Points on a hilly landscape, in no order, each with its height.
A climber steps from a point to the highest of its 2 nearest points, and stops where none of them is higher. Distance is the straight distance between rows; heights are no part of it.
q911: [ 21   8   3  32  50  11 -11 -42  13 -42  18  -9   1  -7  -3  21 -26  50
 -49  -9   4 -16]  h=696
q799: [ 17  13   0 -17  28  22   2  -1  15 -12  -3   6  10  -9  40 -15 -14 -14
  -9   7  49 -38]  h=34
q549: [ -5 -11  14   7 -23 -24   0 -29  -7 -15  32 -36 -44   7   7  -1 -19  10
 -32   3 -21   3]  h=221
q280: [ 20  13 -16   1  22  -2   0  -6   6  -4   6 -19  18 -43  18  30 -28  31
   2  -7  52 -38]  h=360
q429: [ 28  14   5  -7  57 -37  16 -23  -2   0 -17 -14  -1   4  11  20 -15  14
 -29  -9  36 -21]  h=326
q263: [ -3   7  29  11  24  26   4 -12   2   2 -36 -18   6 -36  12  -1  -5  27
   2 -10  54 -20]  h=639
q777: [-35   7   2   4  15 -42 -40  23   4  14  -5  -5  13 -15 -30 -23   9  34
  36  -8 -16 -10]  h=536
q962: [-20  27  -7   3  12 -19   2  -7  40  11   7   9  -5   4  27 -27  33 -21
  -3  -7  11  -4]  h=392
q864: [ 25   4  28  11  57 -28   6 -23  -3 -11  -7 -19  11 -18 -21  13   0  13
 -46 -19  42 -13]  h=306
q398: [  8  41  17  -7   9  26  16  -8  27  10 -14  11 -18  -2  -8   3 -23  30
 -26 -18   1  -6]  h=87
q210: [-10  -3  35  -6  -6 -28  -4   2  17   5  38 -14  -1 -17 -15 -20  16  21
 -44   0  20   7]  h=615
q441: [ 32  26  16 -35  21   0  23   7  -5  22 -20   8  -5  10  11   3 -40 -18
   7  -7  12 -21]  h=489
q451: [-33   0  14  -4   2   2  22 -22   7 -32   1 -22  13  -2  31  12  -3  20
  -4 -14  36  24]  h=702
q401: [  1  -8 -23  14   8  -1 -36  -5 -26   7   8 -18 -12  34 -18 -31  -4  31
  28  35 -49  -8]  h=291
q981: [ -3  -3   1  -4  47   5  -9 -23  21 -42  19  -3   2   7  13  25 -31  43
 -47 -23  28 -11]  h=602
q880: [ 11  11   8 -22  -2  -9   8   7  43  23  -5 -15 -25 -14   2 -18  -4   1
 -30  -3  28 -28]  h=58
q839: [ -3  27  31 -13  43 -20   4 -14  13  -1  -3 -24  -6 -10  18   2  12 -13
 -31 -17  25  21]  h=395
q162: [ 10  12  38  13   3 -29  13 -14  22 -15  29  -4  -7 -34 -24  -6  -9   5
 -16 -25 -20  16]  h=437
q381: [ 27  27  38 -14  30  -6  10  -7   3 -16  15  29  16 -22 -10  11 -27  32
 -17 -19  22 -28]  h=700
q95: [  8   6 -15   1  18   9  39 -26  -1   7  -9 -16 -21  50  15   0 -27  -9
   4  -3  -6   4]  h=399
q136: [ 26  10  -8   0 -35  22 -15   9 -17  21  28   6   5  -1   3 -15   1 -27
  26  27 -37  15]  h=273
q29: [-24 -30 -22   9 -10 -23   3  11  19  12 -26  16   1  31 -21 -13  14   4
  11 -17 -27  -2]  h=218
q175: [  7  -4  11   7  -1 -39  40   5 -18 -10 -23  15   3   0   1 -20   1  24
 -17   1   8 -11]  h=352
q142: [-14 -24  -9   4 -23  35   3  14 -41 -15  22   6   8  29   0   3  26 -24
  -1  24  -5  30]  h=226
q701: [  2  34   1 -19  14  14  -2  -9  15   8 -30  26   4  14  26  21  11 -27
  -2 -13  19 -12]  h=631
q576: [ 14  -2  32 -16  -3 -20   2 -11  29 -14  15  -4  10 -33 -10  16   5  21
 -52 -13  40   0]  h=699
q179: [-28  37  23 -31   7  -6 -15  10   8  11  -4  15   0   9  20   6  12 -23
 -14 -16   4   8]  h=687
q490: [  5 -15  14   4 -15  16  26 -36 -12 -26 -12 -26 -27  -7  27 -18 -12  22
  -8   6   2  14]  h=671
q797: [ 20  23  42 -15  29 -35   2 -11  -8  -5  22 -10   4  -3   7  10  -5  -8
 -51  -6   9  21]  h=430
q491: [ 28 -15 -10 -13  10  10   9  -3  14   6 -40  34   9 -10  -3   7  42 -47
  20 -10  18  -4]  h=640
q164: [-24  -8 -24   0 -25 -17 -14   0 -16  -6  38 -12   7 -17  -6 -16  23  34
  36  10 -25  21]  h=494
q44: [  3 -13 -42  12  21  22 -55   5  -3  -6   3 -11   2  36 -31  -7  -3   5
  26  34 -46  -8]  h=321
q874: [-18   7   6 -15  -4  38  12  -1  27 -15 -20  11 -12  13   7 -11  -9   2
  -3 -18 -14  20]  h=269
q621: [-42   8  -7   5  16 -35 -33  13   0   8  14  -9 -22  27  -7 -10  -8  22
 -15  -4 -38   6]  h=695
q767: [ 12   0 -17   2  21  11  22 -15  29  -5 -16 -27 -25 -14 -10   8 -22  45
 -16 -19  27  -7]  h=117
q403: [  2  10   8  -9  -4 -11   1  -1   9  23  -9  28   8  13   1 -33  28  17
 -12   3 -14  14]  h=366
q119: [-55   9  -9  -8  -9 -19  -1  23   3  -1  10  11 -16  26  -9   9   7  22
 -25 -15 -12   8]  h=587
q84: [ -6  -8  28 -29  -4   1   5  15  -4 -12 -11 -12  -9 -19  27 -29  -2 -10
 -21   2  11  22]  h=594
q460: [ 31  -2 -25  -6  -7  34  10 -20  30  -6 -12  -7   6 -10  26  21 -30 -28
  14  -1  18 -16]  h=527
q776: [  0  12 -34  15  23  31  34  -6  -1  -4   4 -12 -11  -9   0   9 -30  32
  27  -3  39 -28]  h=614
q47: [ 27  25  12 -19  27   3  -7  -6  36   1  -9  -5 -14 -35  21 -14 -10  -3
 -32  -2  40 -34]  h=46
q421: [ 15  -8   2  15 -43  16  11  -5 -16 -16  -9  25  20  -3  13  18  -3 -41
  17   8 -23  10]  h=277
q422: [-12 -19   2   3  -6  38  30 -27   1 -21 -13 -30   5   2  25   2 -18  18
  15  -4  31  11]  h=762
q250: [-29  14   1  -7  11 -23 -50  42   0   4   8   2 -13  -6  11 -34  -3 -10
  -2   9 -22  -9]  h=824
q639: [ -9  31 -10  -7 -19 -24  -4  -5  -6  21  23  -7  -3 -12  13   8   8   2
  -3   3 -17  28]  h=528
q699: [  0 -41 -28   3 -27   6  -5  -2 -24   6   6 -19 -23  30 -10 -24  -1   7
  15  24 -44  -1]  h=248
q932: [ 26 -13   8 -26 -24   3  16  21  -7  10 -27  17  10  -6   3 -10  -3 -23
   4   2  19 -22]  h=632
q391: [  9 -20 -11  32 -34  19   0  12 -21   7  39  12  18   3 -28  27   8 -44
  35  15 -26  16]  h=238
q143: [ 38  -1   2   1  36  17  25 -14  -6 -25  -5  -5  -1 -25  17 -11 -32  45
  -1   8  22 -13]  h=402
q736: [-10  -2  20   5  -9 -56 -51   0  -5 -13  21 -16  12 -13  -3  -4 -16  24
  -3  10 -41   3]  h=101
q977: [-10 -26 -10   4 -11   9 -23  22 -25   6   4   4  31   5 -30 -23  10  23
  42  23 -23   5]  h=297
q435: [-24  15  15 -11  17 -23  12   6  20  -3  -3   9 -22  19  -4   0   5  11
 -42 -20  11   0]  h=511
q735: [ 45   0   0  35  63  -9 -18 -21  -7 -16  -7 -14  12 -33  -8  18 -25  44
 -50 -15  17 -35]  h=776
q723: [-25   0 -20  -4 -10  18  34  -6 -28  -3  22 -24 -37  32  -2  -1   9  10
   0  11  12  19]  h=588
q290: [-26 -10 -17  15 -44  28 -42  20 -24 -11  15   7  11   7  -2   1   8  -8
  15  30 -34   1]  h=163
q940: [ -3 -41 -44  11 -16   6  -1   0  -4  11  17 -24 -15  41  -9  21  -5 -48
   5  12 -11   5]  h=393
q965: [-25 -22 -42 -11  11  19 -40  41  -7   4  27  12   6  32 -27  14  18 -24
  13  11 -22  17]  h=396
q246: [ -7 -10   0   8 -14  -9 -53  35 -32   8 -18  21  35   0 -19   6   8 -23
  37  14 -25 -13]  h=135
q934: [  1 -11 -31 -19   0   9  16  -3  16 -26   5  25  26  20  13  38  -9 -35
  14 -12  21 -12]  h=589
q74: [ 11 -41  -1  17  11   0 -41  45 -22   6  26   5  20  11 -23  21   5 -56
  10  34 -11  11]  h=175
q953: [-16 -29 -29   7 -13  23 -25   8 -41   1  48 -14  -1  30 -30  -3  15   3
  43  31 -23   8]  h=174
q488: [ -7   8  16   1   9 -21  12 -19  32  12 -29  -8  -4 -23   4  11   6   8
  -2 -33  26 -16]  h=255
q739: [  2  10 -34   3  -5 -18 -38  31 -23  14  33   2   7  -2  -9 -29   7   9
  12  48 -15 -23]  h=239
q601: [-14  10  24  12  15  12   6 -25  18   0 -29 -33 -19  11  22 -12 -27  -4
  -8 -11  20   0]  h=340
q921: [ 13   6  32 -44  28  20 -13  -5  21 -11 -31  26   2 -25  17   6   0  20
 -12 -22  41 -23]  h=771
q104: [-27 -13  20   1  -1 -40 -17   7   6   7  -4 -12   2 -11 -10 -14  -3  17
  21 -23 -33  24]  h=505
q294: [ 16  51  14 -18  15  -2   5 -23   3  24 -38  17  10 -16  20  38  13   6
   6 -19  23  -9]  h=592
q128: [ 10 -15  -9   4  11   9  28  10 -22   6 -29  25  23  36 -12  29   3 -46
   8  -1  13   4]  h=265
q923: [  6  15  25 -13  12   6   7   2   1 -35 -10 -13 -10 -45  40 -12 -22 -10
 -24   6  24   7]  h=544
q25: [ 22   1  17 -13  33  42   4  -1   3  -8 -49  29  12 -12  14 -15   0  12
  13 -13  32 -21]  h=714
q751: [-13  36  18 -14  11 -42   5   2 -14   5  39 -12 -13  -8   1  13  -2  -1
 -29  -2  -3  19]  h=478
q51: [-21 -10  -5 -14 -36  18   8  25 -39 -23  12  -4 -18  -4  15 -12   9  -1
  -8  18  -7  25]  h=257
q447: [-30  14  31  12  23 -12  -4 -12  21  10 -15 -36 -23  -3  14 -15   8   1
 -22 -15  11  20]  h=368
q916: [ 21   0  15 -39 -15  -7  24 -19   6   6  10 -11  -1  -1   5  22 -15  25
 -10 -10 -13  35]  h=233
q939: [  0  -2   1  -3   1 -20  14 -29  26 -29  20 -24 -32 -17  10  12 -27  12
 -24 -16   2  -4]  h=169
q475: [-14  -3  14 -13 -17  -3  13   4  17 -14  50  -8 -34 -12   2 -35  -9  10
   3  -2  -3   1]  h=422
q80: [  0  16  11   0  34 -22  35   1 -15 -24  28 -19 -33  -1 -29   0 -22  14
 -44 -13  10  11]  h=519
q118: [-32  15  -1   4 -14  -6  -8  11  12  25 -25 -14  -6  -5  13  -1  14 -32
   0  -4  23 -21]  h=484
q862: [-15  18 -13  17  -4 -28 -14  25  11  26   0   7 -10 -26 -11 -30  20   4
  23  -3 -12 -12]  h=561
q818: [-21   9 -11  -7   1 -32 -53   6 -13 -18  19 -11  31  -5  -3   3 -11  30
  34  20 -35   3]  h=116
q719: [-12 -22 -10  13 -20  -8  34  18 -22   3 -27   9   4  13  -8 -27  22  17
  -4  10   7   2]  h=331
q450: [-18   6   5  -4  -8  -9   0  34 -12  -6  -5  -1  -9 -27  16 -35  15 -23
   1  12  14  11]  h=553
q903: [-20   1  -8  22 -23  -3 -18  40 -33  -5   3  24  15  12 -13   1   3 -32
  14  14 -26  -5]  h=145
q233: [ -2  12   9 -28  26  -1  37  15 -19 -14   4 -18 -35   0   4  -1 -31  10
 -17  -6  17  15]  h=590
q823: [  8   2  -8 -10  -2   2  14  -6   9  -7 -15  -6  24 -35  21  22 -10   1
  23 -13  53 -27]  h=382
q432: [ 23  -6 -23   2  19  30  28  -1 -17 -20 -20   7  19   5  11  11 -12  -5
  14   1  27 -10]  h=353
q478: [ 16 -20 -15 -26 -31 -20  -4  25   7  23   3  16  23  12  -5  -4  -1 -13
   5   3  -6 -14]  h=578
q18: [ -4  -9 -11   0 -32  32  42  -6 -18  -2  15 -10   6  -7   3  -4  14  -6
  25  16  29  19]  h=577
q27: [  5 -14  31   4 -18 -48 -31   0  13  -3  17 -24 -10 -27 -26   5 -14   8
 -40 -11 -33   4]  h=80
q307: [-12  13  13  24   0 -39 -43   5  14  19  17 -14  -6 -20 -22 -36  12  37
 -14  12 -25 -13]  h=205
q66: [-19  -5  20   8  -3 -24  -7  -4  13 -11  69 -22 -28 -14 -23 -30  14  25
 -23   3 -12   7]  h=517
q802: [-17   3 -15  -9   6 -14 -21  11  18  15  14  23  23  28  18 -23  34 -37
  12   2   0  -1]  h=423
q615: [ 17  15   5 -34  18 -13  37  15   1  24   1  -6 -24  13  -7 -12 -13   1
  -6  -6  19   7]  h=534
q904: [ 19 -33 -21  -9 -10   2 -36  25  -8  33   0  -7  37 -13 -34 -15  16   0
  47  18 -15  -5]  h=284
q335: [ 12 -12  12 -51   7  -8   5   7   4  -8 -32   3  14 -14  31   0   9  -9
 -12 -13  16  16]  h=648
q107: [-23 -15 -38  17   7 -11 -50  17  13  -6 -15   5  30   8 -21 -30  31  27
  22  24  -9 -25]  h=576
q885: [  0  -8 -12  -9   9 -29 -32  -4   2   9   5   3  19  17   7 -27  14  23
   2  15 -37  16]  h=339
q678: [ -1   6 -17 -24 -33  14   3  32  -1  35  -8   4 -10  -3 -14  -6  12  13
 -16   6   2   9]  h=636
q411: [ 35  16  -9  14 -15  12  -3   7  -7  20  -4  13   3 -10  17 -13  14 -54
  15  23 -18   3]  h=293
q757: [ 13  22  60 -35  31  -3 -21 -13   1   0 -21  16  -3 -30  -1  25   8  13
 -41 -20  44 -30]  h=701
q197: [ 31 -24   6  23 -19  21  10   5   2  -5  13  31  25  -6 -17  35   4 -56
  13   8  -6  11]  h=258
q103: [-27  24  19 -30  -1 -38 -44  27   3  20  -5  16  -6   0  15  -7   7 -22
 -14  -3  -7 -23]  h=751
q330: [ -5  -8 -20  14 -21 -15  -3 -20  -1   3  22 -19 -16  14  23 -16  -3 -26
  14  17 -24  -4]  h=397
q959: [-10 -28 -11  10  -3 -31 -20  -9 -12   0  -2 -25 -12   4   7 -37  15  33
  -1  19 -36  25]  h=312
q902: [ 13  17  17  14  58  10  17 -12 -12 -35  21 -30 -24 -35 -27   9 -30  25
 -38 -14  13   8]  h=467
q976: [-14 -22 -24  14  14   3 -52  16  26   7  -2  12  34   6 -25 -20  40 -14
  42  12 -18  -4]  h=603
q898: [-12  25   3  24 -23   8  17 -30   4 -31  -4  15 -12  -2  26  -1   8  13
 -21   4 -13   7]  h=364
q581: [ -6 -25 -30   0  -7  19  29 -13 -10   2  21 -18 -28  55   1   3  -6 -25
   1  11   4   3]  h=485
q150: [-11  24 -10  25 -15   3  21   3  21   7 -23  14 -15 -17  -4 -24  22   1
  11  -4 -13  -2]  h=595
q829: [ -1  -9  14 -13 -11  -4  36  -3 -15 -35  43  -6 -48 -17  -3 -24  -2  25
  -5  -2 -11  25]  h=362
q228: [ 11  29  46  12  37  20   2 -11  -4 -24  -5  24  23 -31   0   8 -17  51
   1 -26  22 -13]  h=691
q531: [ 15 -12 -16  32 -14  13   5  -4   7  19  -5  -8  -1  24  -9  27 -12 -68
   6   7 -16  -7]  h=394
q392: [ -6 -32 -11   5 -19   0  25  -4  -7  -2  -1 -19 -38   6  -3 -33  -5   7
  12   0 -25  16]  h=279
q987: [ 14  -9 -20 -13  -3 -33 -20   8  -7  42 -39   8  14  10  -5  11  34 -26
  12  -2 -11  -4]  h=120
q842: [  3 -21 -28  33 -10   5 -34  -2   4  -5  20   0  -9  20   5 -19   2 -44
  24  26 -48  -3]  h=342
q315: [-24   3  -7   2 -28  -7 -10   5 -43 -22  31 -10 -31   3  17  -8  17  23
 -17  20 -27  22]  h=225
q840: [  5  35  36  18  -1 -11  22 -10   2 -15   4  16  -9 -21  10  -5  -3  13
 -25  -3 -11   8]  h=400
q587: [-10  33  30  -7  11  -6  33  -4   7 -12  12  -5   1 -36 -16  28 -16  27
  12 -33  28  11]  h=451
q255: [-26   3 -21  24 -14 -38  12  -4  -1   3 -29  10  -7   8  -9  -3  15  26
  -4 -12 -31  13]  h=198
q535: [  2  14  11  -9   5  -7  23 -10  -5 -38  19  18   6   0  13  17 -37  34
 -19  -6  22 -24]  h=803
q77: [  6  12  -5   3 -22   5 -37  26 -26  21  18  -3  21 -13   5 -28  14 -20
  17  36 -12  -6]  h=256
q592: [ -1  -2  28  -6   4 -13  20 -29  14 -35  22 -13  19 -31  16  -3   0  24
 -20  -7  43  11]  h=788
q897: [  1 -10 -27  28 -21   2  -7   7 -15   8  28  13  13  32  -7 -27  24 -18
   1  41 -12 -11]  h=144
q284: [ 13  43  -5  -6 -14 -24   5 -11   6  27  -6  11  10 -23  14  16  21  -6
   5   0   2   5]  h=562
q220: [ 40   2 -21   7  66  -6 -20   6 -11  -2  -7 -12  -4 -30   9  20 -40  45
 -23 -15  12 -29]  h=720
q670: [-11  22  -5   5  -9   8  -1  11  13 -15 -31   1 -13 -23  32  -9   3 -37
  -9   4  15 -15]  h=515
q672: [ 35   9  17   8  25  24  27 -21 -15 -30  10 -27 -29 -40   0 -12 -26  37
 -18   6  13  10]  h=431
q866: [-14  35  58 -20   2 -17 -11  -1   5  15  -4  11   3  -9   5  19   8   2
 -29 -20  27  -8]  h=642
q326: [ -8 -30 -29  38   9  -1 -39  14  15   9   3  19  26   7 -22  14  49 -38
  16  10 -14  18]  h=638
q759: [-36  -8  -7  14 -26  10 -43   2 -19 -23  21 -11 -19   3  13 -16   7  22
  13  20 -45   8]  h=189
q145: [  4  -8  17  -6 -21  15   9 -25 -14  -4  10 -23 -21   2  22 -29  20  19
 -12  23 -11  39]  h=591
q671: [ 31 -13   7 -35  10  22  16   2  -7  10 -58  30   7 -15   2   6  19 -17
  18 -12  30 -21]  h=675
q882: [ 10  21  41  25  25 -16   8 -19   3   9   0 -33  -7 -35 -30   1   3   0
 -40 -10  26   6]  h=289
q703: [-19   0   4  15 -60  12   3 -20  -3 -17   6  10  -2   7  15   3   2  19
  -3   7 -23   5]  h=327
q556: [-14  19  27  30 -21 -33  -6  -2  -1  21  23   7  -2  -3 -11 -32   3  29
  -3  12 -14 -14]  h=188
q135: [ 22 -39  15  17   7   7  17  12 -24  13 -32  21  28  28 -16  -4  23 -49
  13   7  -6  16]  h=281
q298: [ 19  17  17 -42  18  -6   5   2   8  14 -27  23  -2  -9   9  25 -26 -14
  18 -26  35 -57]  h=453
q852: [ 27  -5  -5  13  27  -9  23 -32  27 -28  15 -27 -30 -20 -19  14 -43  30
 -31 -23   9 -23]  h=139
q498: [  2  -8  -5  -7  -7 -41 -44  12 -28  30 -29  14  35  19   2  11  15  -6
  13  10 -31 -13]  h=127
q223: [  0   9 -11 -13 -10   7  11  -5  12 -40  -6  19   8   1  31  22 -30   3
  -2 -11   8 -17]  h=685
q317: [ -1  15 -20  36 -11  14 -10   5   3  26  -7  10  -4   3 -12 -27  27  -7
  25  14 -42  14]  h=637
q913: [-15   5  10  14 -20 -10  -5  -1 -34  26 -20   5  18  53   2   1  -6 -25
   4  12 -20   0]  h=363
q896: [ 17   9 -30  -5  51   0  24 -26   8  -1 -27 -12  -5  24  26  10 -25  10
  -6  -8  19  -7]  h=355
q901: [ 10  17  39   9  41  37 -10 -18   5   8 -39  17  11 -20  11   4  -4  51
   4 -22  31 -25]  h=674
q948: [ 18 -17  -6 -19 -12  41  35  -9   4 -28  11  29   7  16   3  -4  -7 -18
  22  -2 -16  22]  h=371
q991: [ 30   3 -15  -3  60  15 -19   7  -5  22  -7 -13   7 -10  31   4 -46  25
  14 -22  17 -35]  h=662
q770: [ -7 -13 -27  -2   4 -16 -57  27 -27 -21 -15  -7  33   4 -12   4  -8  -4
  30  23 -38  -4]  h=126
q778: [  6 -10   6  13 -14   6 -22  12   4  37 -12  12  25  28 -12  30  12 -65
   8   0 -13  -6]  h=429
q996: [  7   4  19 -32 -13   1  -6  -2  17  23 -33  18   2 -24   5  18   2 -45
  32 -25  25 -32]  h=424
q543: [-25  28   2 -15   2   6  39  12   0  -4   7  10   4  -6  -4  15   4   2
  19 -21  25   7]  h=476
q438: [-26   9   5 -13  23   6  11  -3  32 -29  -3   1 -23  14   3  22 -25  28
 -40 -24  24  -4]  h=510
q149: [ 32  21 -25  -9  20  46  -7  -2  21   7 -18  10   9 -20  25  24 -31   5
  15  -8  20 -38]  h=575
q324: [  1   3  -5   3 -22  12  21   9  10   4 -19  11  16 -21  -6  30   9 -33
  35 -11  36 -25]  h=403
q371: [  4 -40 -23 -15 -28   1  -4  23  -4  -2  26  17  17  24 -24   0  -5 -19
  29   9 -30   3]  h=506
q369: [ -9 -34 -12  13 -15   4  19  24 -33   4   5  14  26  18 -29 -27  27   9
  20  16  -9  13]  h=313
q580: [ 25  -9 -16  24   6   6 -33   5   9  28   7   7  13   2  -5 -18  21 -63
  29  24 -30   5]  h=309
q323: [-18  14  -8  25 -31 -16   9  -5 -22  10  27  11   6  25   4 -28  18  14
   1  28 -13  -7]  h=166
q583: [  4 -10  14  10 -12   3  -8 -12 -12  29 -48  24  20  25  -1  26  24 -58
  12  -6  15 -28]  h=405
q708: [-23  14  31   5 -18 -30 -17  -2  16  -7  16  -6  -3 -41  -7   0   5  17
  -1 -21 -23  29]  h=473
q312: [-10  21  43   7  -6 -25  -3 -27  29  21  11 -24  -7   1 -13  27 -15   4
 -36 -23   3   9]  h=275
q724: [  8 -42 -14 -13 -36  41  11  12  10 -18  18  20  -9  27 -14  13  -5 -23
   7   1 -27  17]  h=428
q46: [  6  23 -19  -3  -3  23  24  -4  13  21 -30  -7 -22   1 -12  24  -8  25
 -17 -13  11   2]  h=100
q484: [ 34 -26 -15   1   3  19  -9   5  12  35 -22  14  11   1  -7   5  45 -57
  -2  13   6   8]  h=647
q92: [ 25 -55  -1  35  14  18 -40  30  -9  13  50  -9   9  10 -38  25  -1 -27
  15  42 -16  15]  h=153
q30: [ 28  15   3 -10  39  25 -30 -11  -5  28 -14   4  12 -35  27  19 -26  24
  25 -19  36 -50]  h=619
q905: [ 21  24  22  -4  -1   4  15   2  27  14  -6   8 -23 -16 -22  -3 -10  30
 -54  -7  21 -26]  h=73
q573: [  6  21  38  -1  30  13  -4 -38  28   7  -4 -30  -7  -2   7  16 -31  10
 -27 -23  16  -1]  h=310
q944: [-17  21  24  -1 -26  -6  20 -13  20  -3  13  -5 -11 -23 -12  22 -13  23
  22 -31 -12  21]  h=441
q915: [ -8   7  17   2 -28 -14  24  -9 -23   9 -17   7   7  27   1  16 -22   9
   8  -9 -25   6]  h=333
q889: [ 14 -49   7  17  -9  17   7  29 -12  18  -2  29  29  22 -46  -7  25 -18
  17   8  -6  12]  h=296
q296: [-27   3  -8   5 -18   1 -19   8   7  35   0  -5  19  15  -4  14  14 -48
  29 -10   6  -1]  h=456
q582: [-35  -2 -20 -10 -12   6   8  26  -2  -1  -4  -1 -19  34   5   1  -9 -10
 -20  -4   3  -8]  h=508
q566: [ -2 -10  16  14 -25 -11  -9   2 -21  30 -37  24  31  27  -2  -5  25 -23
   1  10   8 -23]  h=387
q687: [ 11   5  13 -31  18   1  14   1   6 -24 -28  11   8 -28  17  11  12  29
 -29 -11  26  18]  h=698
q286: [-17  10  -9  12 -16  48  19   7  19   3 -15  17  -4  10 -13   6   4 -21
  14 -16   8  11]  h=245
q331: [ 18   3  13 -27  10  -2  22 -41  16 -18   1  -1   8  16  15  21 -31  39
 -15 -21   0  15]  h=264
q11: [ 19  12  -8   1  15  -3  45  -5  -9 -18 -15   6  -1 -12   9  -5 -12  17
  10   1  10  -4]  h=376
q878: [  7 -27 -48  25  31  13 -46  26  -1   2  30   9  12  30 -46  10  20 -15
  20  35 -28   5]  h=354
q720: [-21  -8 -15  11 -35   7  10  -7  -7   5  15  -1  10  -5  -7  -8  25  -5
  42   1 -12  32]  h=535
q329: [  5  -9 -14 -11 -19  -2   9 -21  31  -2  -1 -15  -7  16  25  -3 -17 -28
   4  -2  -2  -7]  h=462
q651: [  4  -2  -8  -7  -5   3  15  -6  13   7 -12  30  18  31  10  -9  21 -18
   7  -3 -12  11]  h=391
q126: [ -8 -17 -39  46 -12  23 -11   5   8   5  -4   4  -2   7 -18  -3  39 -34
  10  13 -26  22]  h=697
q999: [ 11  16  15  13   1 -24  16 -11  -1  12 -23 -27 -16 -28   0  14  -7  10
 -23  -5  18  -2]  h=272
q682: [ 11 -18 -25   7   6  35  25   3 -25 -38 -35  10   1  20   9  20 -15 -31
 -12  14   0   4]  h=325
q482: [ 11  10   2 -16   6  56  28 -16   1 -35  11  10 -10   3  24  -6 -34   8
  31  -5 -10  13]  h=332
q361: [  8  -2  17 -18 -14 -25  -7 -13  36  43 -20  -8   0 -23  -7   1  26  16
  -7 -27  13  -8]  h=240
q417: [ 15 -18 -14 -15 -17  29  -9  35   1  43 -27  15   7   5 -19   3  28 -29
  -5   7   5   1]  h=690
q379: [  7   1   1   3 -45  -3  -6   3  -1  -8  -8  23  20  -9  19  -5   6   1
   4   7 -37  11]  h=298
q350: [-18  24 -15  10   8  18  38 -10  -9  -3  10 -29 -27   0  10   1 -11  10
   5   4  36   1]  h=672
q946: [ -8 -24 -12 -13 -17 -15  38  17 -12 -14   0 -19 -29 -23  -9 -18  -4  17
  -8   0   3  15]  h=315
q686: [-34  -3   4  -2 -34  -8  25 -21  -8 -10  24 -26   0 -10  21   4   5   9
  11   3  28  22]  h=633
q112: [ -3 -44 -24  12 -10  14 -30  28 -40 -12  26 -10  14  16  -6   8  13 -45
   4  39 -17  25]  h=197
q698: [  2  10   5 -11  23  50  16 -23  31 -13  -9   3  -4  20  16  -6 -30  21
  13 -22   7   2]  h=300
q6: [ -3 -10 -18   0 -27  25  29   3 -38 -34  -5   4 -24   8  13   7 -14 -11
 -12  16  -3   4]  h=290
q259: [ -2 -35 -22  23 -30  31  -3  -2 -27  -5  57  11 -13  27 -31  29  33 -16
  30  15 -24  14]  h=209
q641: [  5   7   0   2 -25   9  28 -43   8   2  -9   9   7  30   7  21 -18  22
   4 -17 -23  13]  h=303
q689: [-13 -34 -23   9 -13  23  18   2   8  -5 -22   7 -10  23 -21 -13  13   2
  16  -9 -30  24]  h=243
q586: [-18   6 -35 -15  -3   9  33   5   2 -15  26   1   0  11   7  18  -5 -27
  18  -9  16  15]  h=518
q311: [-23  -5 -31 -18   4  -5 -21  36  -9  18  10   0  -5  41  -8  -7   6  -9
   2   9 -14   4]  h=446
q134: [ -8  15  30  -3   7 -43 -34   2  26  36  -4  -1 -13 -17 -19  -8  19  19
 -28 -13 -11  -8]  h=223
q562: [-13 -27  21   9  -6 -46 -10 -26 -15 -10  25 -32 -18   9   5 -24  -3  20
 -16   9 -31  19]  h=274
q918: [  5 -31 -14  18  -4  10 -40  16 -26 -13  17  -3  42   6 -48  12  -6  -1
  65  25 -26  -2]  h=282

Where does a climber stop that starts at each point below?
q47 => q802
q556 => q350
q379 => q126
q573 => q250
q77 => q735
q29 => q592
